A landscape with many valleys, sampled at points; each row gives a point and its height.
From any point a ball rolls to the lowest of the 2 points nearest to it. It stops when none of these is lower. Distance is the straight distance between rows; heights are no part of it.
K914: [155 150 138 136 156  91  64 110 115 143  96 108 118 112 108 195  93 148
 113 160 141  67  75 168 122 110]  (h 61.7)
K54: [ 92 141 126 147 176 154 175 140 111 137 126 102 171 129 142  99 136 142
 101 135  60 170 191 127 123 135]  (h 54.0)
K937: [129  96 148 111 146 103 108 148  95  94 136  70 111 105  95 147 133 130
 152 173 120 117  87 195 141  95]  (h 27.5)
K829: [140 133  95 149 205 129 106 164 116 196 102 133  95 114 127 122 131 121
  82  79 117 168 142  96  99 137]  (h 45.2)
K95: [130 124 109 134 195 157 158 105 106 155 102 117 165 138 155 104 110 135
 136 138 121 186 161 117  94 160]  (h 52.4)
K723: [143 179  98  70 185 100 152 127 147  76  86 173 113 123 125 166 146  52
 136 128 160 111 117  92  71 121]  (h 29.6)
K140: [115 139 135  88 220 130 140  67 170 119  89 141 109 154 123 225 156  78
 137 136 182 106 102 110 103  93]  (h 35.3)
K646: [130 141 112 138 148  93  98 162 141 165 129 100  95  64 134 139 118 109
  97 117 107  84  92 143 137 113]  (h 62.3)
K486: [162 133 147 154 157 114  86 128 117 132  81 183 112 143 110 141  58 125
  65 175 173 133 127 159  95 148]  (h 63.8)
K759: [143 139  46 142 201 128 155 180 125  89  93 120 156  89 122  93  84 118
  90 106 106  85 139 155  75 130]  (h 68.0)
K214: [109 116  66 155 211 140  93 160 165 109 112 184 133 169  94  84 104 122
 121  88 173 103 145 125  93 154]  (h 36.1)
K168: [ 91 153  92  65 107  87 177 115 122 113 109 119 105 105 127 126 146  90
 176  99  70 116 126  64 137 119]  (h 25.8)
K837: [123 141 175 150 157  80 145 156 121 151 122 117 116 171 120 107 112 127
  73 108 111 171 182  93 139 132]  (h 29.8)
K715: [130  87  95 162  67 180 158 110 161 139 126 155 171  91 166 110 147 157
 171 149  91 162 116 114 124 138]  (h 49.2)
K954: [111 122 144 127 114 146 118 164 129  72 122 102 132  88 113 138 160 151
 149 174 100 135 135 204 135  99]  (h 21.6)
K112: [119 127  85 102 140 103 170 119 154  69 105 129  94  93  97 172 123 105
 152 130 139 117 101 123 123  82]  (h 40.0)
K695: [107 116  75 176 189 138 104 168 169 167  97 166 107 133  97 105 103 139
  79  74 134 139 128 122 102 144]  (h 41.1)
K257: [115 151 148 127  59 144 137 128 132 160 147 133 129 160 116 112 176 118
 135  89 128 153 140  98 174 123]  (h 49.0)
K164: [174 141 153 142 200 119  85 113 130 141  59 159 106 135 114 199  89 137
  94 187 153  93 105 163 106 113]  (h 63.0)
K844: [ 90 102  98 163  77 182 115 178  84  96 128  85 154  96 128  75 116 165
 138 144  86 123 155 131 144 158]  (h 41.5)
K861: [130  88 142 110  92 110  92 125 101  99 159  89 108 131 115  96 116 170
 180 120 177 107  92 112 157 140]  (h 72.9)
K449: [116 162  68  64 171 103 166 133 178  98  85 161 113 148 122 162 172  89
 155 105 128  92 137  89  99 152]  (h 25.1)
K59: [123  89  96 146  88 143 148 156 123 186 180 113 134 140 160  96 152  97
 123 103 102 182 159  61 126 181]  (h 36.0)
K905: [114 170 148 100 198  97 154  95  63  92 142 102 137 120 132 178 106  89
 109 129 146  95  62 137 123  80]  (h 55.2)
K189: [ 75 142 166  96 167 135 186  93 132 120 129  85 147 157 148 174 183 112
 162  98 108 106 140 136 153  61]  (h 55.3)
K507: [187  85 132 119  77 126 100 123 119 137 177 127  96 141 114 108 116 136
 142 110 184 127  92 130 131 129]  (h 74.6)
K248: [141 122 160 132  72 109  87  95 107 149 106 142 155 124 152 115 121 157
 165 142 144 166  98  98 143 154]  (h 48.1)
K554: [108 132 169 153 143  97 144  90 137 145 118 157  97 165 108 136  91 131
  95 157 124 174 147  85 141 139]  (h 31.5)
K518: [157 138 101 127 126 110  88 123 127 139 112 111 107  86 140 161 134 165
 118 135 121  84  98 164 123 125]  (h 59.4)
K620: [ 88 123 155 128 177  89 162 110 170 130 105 155  77 169  89 175 104 101
 103 124 139 131 125  86 132  93]  (h 33.4)
K986: [144  52 132 164  68 160 162 114 127 166 162 145 198 125 201 116 141 146
 195 140  89 165 108 106 155 160]  (h 45.4)
K652: [223 104 149 111 121  97  95 138 131 117 165  81 131 163 134 142 118 174
 126 182 112  93 127 181 150 148]  (h 22.8)
K535: [161 132 121 138 150  90 137 191 149 125 120 118 103  58 111 127  96  97
  84 140  97  49 106 179 119 105]  (h 64.8)
K663: [130 152 104  81  98  79 167 118 121 127 124 135  94 101 142  96 130  74
 131 114 103 159 130  53 102 136]  (h 25.2)
K279: [175 119  98 127  60 142 153 136 137  85 136 148 111  95 115 105 119 154
 126 153 118 142 125 134 112 115]  (h 47.2)
K536: [180  70 118 146 104 162  99 154 117 158 169 122 108 112 100 123 130 138
 122 133 172 148 116 193 114 101]  (h 76.1)
K489: [160 143 178  83 205 117 168 112 127 105 141  89 140 149 151 151 154 112
 114 122 147 136 133 158 108  81]  (h 53.0)
K771: [ 97 135 179 148  67 159 141 137 145  97 153 116 159 109 133 129 161 161
 148 169  81 108 127 175 177  99]  (h 16.3)
K91: [141 112 163 146  52 138 135 134 137 100 126 157  99 106  77 113 105 131
 106 192 122 163 123 165 112 112]  (h 49.7)
K432: [164  91 131 132 144 151 169  84 105 159 127  89 133 118 154 136 146 173
 147 120 108 144 124 155 122 107]  (h 53.3)
K812: [160 128 158 138  89  86 100 160 107  94 113 104  83 148  85  93  88 166
  86 101 130 108 133 108 156 135]  (h 30.4)
K651: [182 118 103 132 158 145 130 140 122 116  89 146 162 139 133  77  97 149
 116 123 146 170 162 136  76 187]  (h 50.3)
K961: [150 124 113 108  81 118 189 101 152  79 127 143  98  84 103 144 121 132
 150 169 108 119 101 116 119  89]  (h 44.0)
K237: [105 124  77 139 107 169 112 136  98 107 153  99 135 107 116  86 158 131
 154  67 139 119 136 148 117 111]  (h 51.4)
K956: [147 142 184 130  51 119 124 121 136  89 156 109 138 118 149 131 137 159
 139 172  85 134 106 129 168 126]  (h 11.0)
K40: [115  88 120  95 123  87 131 150 134  59 151  82  80 102  78 142 116 123
 143 157 142  99  89 141 139 102]  (h 33.7)
K904: [ 87 176 156 107 162 130 131  74  74 126 121 152 147 156 143 163 139 109
 164 105 174 122 119 115 122 107]  (h 57.4)
K699: [126 119 122 160 106 142 114 181 146 162 176 112 108  86 115 106 138 113
  59 154 121 172 120 139 127 129]  (h 77.9)
K508: [178  97 168 143  81 135  92 106 108 133 137 128 158 154 123 143 114 174
 160 195 118 112 126 191 149 152]  (h 28.0)
K404: [184 135  97 127 131 165 121 165 149 123 119 166 145 130 123  82 122 134
  88  83 141 152 163 131  83 147]  (h 47.8)
K888: [106 131 126 166 114 136  95 176  87 118  89 119 111 120 101  64  81 138
  74 112 129 100 152 122 135 145]  (h 33.6)
K939: [ 92 111 150 141  90 121 103 107 124 152 107 158 136 150 137 106 132 132
 185 122 153 195 141  68 139 199]  (h 45.8)
K130: [ 91 141 124 127  90 141  64  91 107 137 104 151 151  92 142 139 118 166
 191 119 162 135  99 130 136 142]  (h 52.1)
K966: [115 173  89  43 152  91 174 115 134 118  64 152  98 146 154 155 161  80
 189 103  77 100 137  69 125 138]  (h 20.1)
K826: [116 138 113 137 192  90 129 101 161 166 114 170  80 136 111 173 101  60
 106 114 159 105 106 101 110 120]  (h 36.2)
K395: [ 72  80 129 165  79 178  93 182  54 109 114  88 141 119 110  65  86 151
  89 149 132 117 136 127 146 170]  (h 37.3)
K151: [134  76 133 158  97 165  81 202 135 147 174  98 119 116 113 119 155 148
 116 163 145 169 133 174 139 121]  (h 77.1)
K247: [ 80 130  92 177  91 183 108 148 114 119 114  99 153  96 115  95 132 166
 140  95 122 142 149 142 128 135]  (h 46.3)
K600: [ 87 159 200 110 143 112 155  62 134 116  89 125 141 110 120 190 119 151
 134 173 100 123  96 131 153 102]  (h 57.2)
K393: [ 76  91  86 137 105 175  88 168 152 157 148 130 127 131 113  94 137 120
 114 110 135 181 158  74 133 194]  (h 40.1)
K153: [135 118  95 135 156 106  78 170 141 129 122 143 126 175 114  97 111 111
 107  86 179  97 163 116 126 194]  (h 30.3)
K617: [118  66 102 149  61 174 127 154 107 154 192 126 168 124 187 102 148 111
 170 118 112 161 112  73 162 172]  (h 40.9)
K784: [162 158 124 117 193 105 130 118 103 192 130 102 103 114 148 134 147 119
 100  74 129 146 121 132 101 105]  (h 48.7)
K97: [186 124 144 156 131 105  80 145 128 151  99 158  90 128  85 121  81 129
  72 114 179 102 112 150 116 117]  (h 64.9)
K460: [129 126 168 124 152 111 130  93 100 142 202  90 141 160 138 123  88 119
 112 141 148 125 107 151 140 123]  (h 68.7)
K998: [117 145 130 141  27 156 110 155 132 154 121 148 161 127 156 103 167 138
 132 108  87 152 143  84 162 166]  (h 50.1)
K414: [111 101 199 119 131 117 149  93 119 106 203  98 167 181 146 128 132 125
 157 158 151 141 134 145 148 145]  (h 69.7)
K55: [105 170 191  64 185  99 188  99 117  92 122  90 134 146 131 178 163  89
 117 124 142 122  91 137 129  68]  (h 54.1)
K256: [ 70 106 136 120  96 131  70 146 121 134 115 124 122 122 128  71 121 143
 154 114 161 163 139  71 142 197]  (h 43.4)
K556: [121 142 123 106 128 120  54 179 154  86 128 119 137 149 133 111 149 146
 137 109 167 121 165 142 143 183]  (h 23.4)
K865: [119 144 127  97 199 101 148  99 165 174 121 178  95 165 153 170 133  51
 115 139 125 144 140  85  91 154]  (h 39.0)
K742: [143 154 112 124 137 130 142 155 151 111 116 155 107 134 109 110 138 111
  94  94 151 131 138 124 108 105]  (h 45.3)
K938: [175 136 150 115  73 105 119 143 150  71 170 104 138 152 130 126 125 145
 108 171 106  79 136 150 175 131]  (h 16.8)
K108: [107 150 136 122 159 133  77 134 181 107 119 138 140 145 127 139 146 143
 143 149 168  95 165 173 136 148]  (h 16.1)
K752: [ 87 138 108 107 133 145 137  85 106 156 141 155 154 159 146 117 161 105
 195  82 154 141 147 109 129 126]  (h 59.1)
K965: [131  81 145 129 108 126 131 129  96  71 189  75 148 148 131 104 150 142
 190 140 157 148 132 142 147 134]  (h 71.1)
K143: [121 168 110 124  74 118 110 109 166 164 112 146 145 138 177 129 145 136
 136 116  88 125 142  72 161 198]  (h 51.5)
K852: [120 120  92 159 140 173 127  90 124 177  94 121 146 134 128 154 126 182
 143 101 109 110 133 158 127 109]  (h 55.8)
K35: [174 128 111 137  55 162 133 115 148 127 107 142 137  90 127 119 143 192
 154 118 108 135 119 130 130 118]  (h 50.2)
K623: [ 56 173 131  90 185 135 177 112 120 125 108 144 141 153 148 154 179  91
 153  89  94 118 173 116 130  90]  (h 56.3)
K216: [ 89 153 104 119 120 148 129 103  98 127 162 107 167 103 159 111 186 108
 187  90 121 126 156 150 129 111]  (h 56.1)
K167: [ 70 186 114 104 218 161 167 105 110 143  87 165 117 142 135 187 164 100
 118  99  97  99 137 102  97  81]  (h 57.1)
K573: [160 113 168 133 142 100 104 148 144 181 184 122 121 163 129 114 103  92
  82 122 147 110 109 154 144 127]  (h 67.6)
K308: [ 89 189 158 122 158 117 139  64  84 119 120 124 119 127 125 179  96 116
 117 151 144  97  90 126 130  85]  (h 56.2)
K296: [127 171 142 127 169 117 151 100 131 128  88 139 148 130 151 154 123 154
 100 120  82  99 160 117 129 113]  (h 58.9)
K85: [ 93 119 118 143 140 167 102 108 179 143 129 145 182 163 136 137 140 153
 150 143 145  86 181 145 138 158]  (h 6.8)
K845: [ 86 100 124 177  49 144 134 153 164 151 205 158 101 109 127 127 117 109
  94 170 122 153 132 108 141 127]  (h 78.6)
K736: [141 119 160 151  47 166  89 126  94 134 174 131 177 127 141 120 113 141
 145 189 137 149 108 191 136 126]  (h 31.8)
K484: [129 103  64 143 131 175 142 103 168 161 127 153 109 127  95 154 109 147
 123 125 124  88 116 176 129  90]  (h 58.0)
K548: [118 107 112 135 113 128 202 146 182  85 185 143 107 127 108 105 123  93
 103 130 111 115 157 152 141  71]  (h 49.4)
K794: [164 146 180 146 123  92 128 138  91 121 102 105 114 170 134  95 113 168
  95 104 120 143 156  86 159 146]  (h 28.1)
K124: [144 128  93  94  84 138 148 128 107 175 138 145 120 118 143  81 142  95
 139  91 117 211 136  53 101 152]  (h 31.2)
K384: [157 144 103 153 182 117 158 162 121 110 107 151 128  92 110 114  70  91
  67 129 119  78 109 159  92 111]  (h 66.4)
K922: [129  67 166 178  39 186  97 153  74 137 154 127 180 115 135 109 150 161
 172 157 139 166 124 167 141 127]  (h 35.8)
K984: [150 143 146 101 106  83 158 102 120 119 149  86 140  96 169 128 128 153
 152 152  67 128 108 101 148 145]  (h 19.9)
K319: [ 94 148 161 150 132 132 160  87 164 122  78 154 137 119 149 158 134 160
 128 166  90 142 132 137 130 113]  (h 58.1)
K593: [189 136 141  89 166 133 153  78 111 153 151  96 138 134 163 143 168 123
 135  96 125 144 126 143 106  92]  (h 51.3)
K921: [128 169 132  79 184  90 127  91 136  79  88 173 125 139 132 190 130  99
 161 162 184 123  93  98  93 132]  (h 32.6)
K399: [196  95 132 167 133 100 100 173 129 175 144 116  94 137  92 128  89 120
  85  90 153  73 103 150 141 118]  (h 66.2)
K37: [133 142 110 124 113 133 164 120 169 132 158 136 123 151 131 110 157 109
 116 109 129 126 161 136 135 115]  (h 47.3)

Where does a ball stop that starts at each point below?
K752 | K794
K699 | K518
K460 | K518
K248 | K663
K279 | K956
K845 | K956
K904 | K593
K784 | K85
K715 | K663
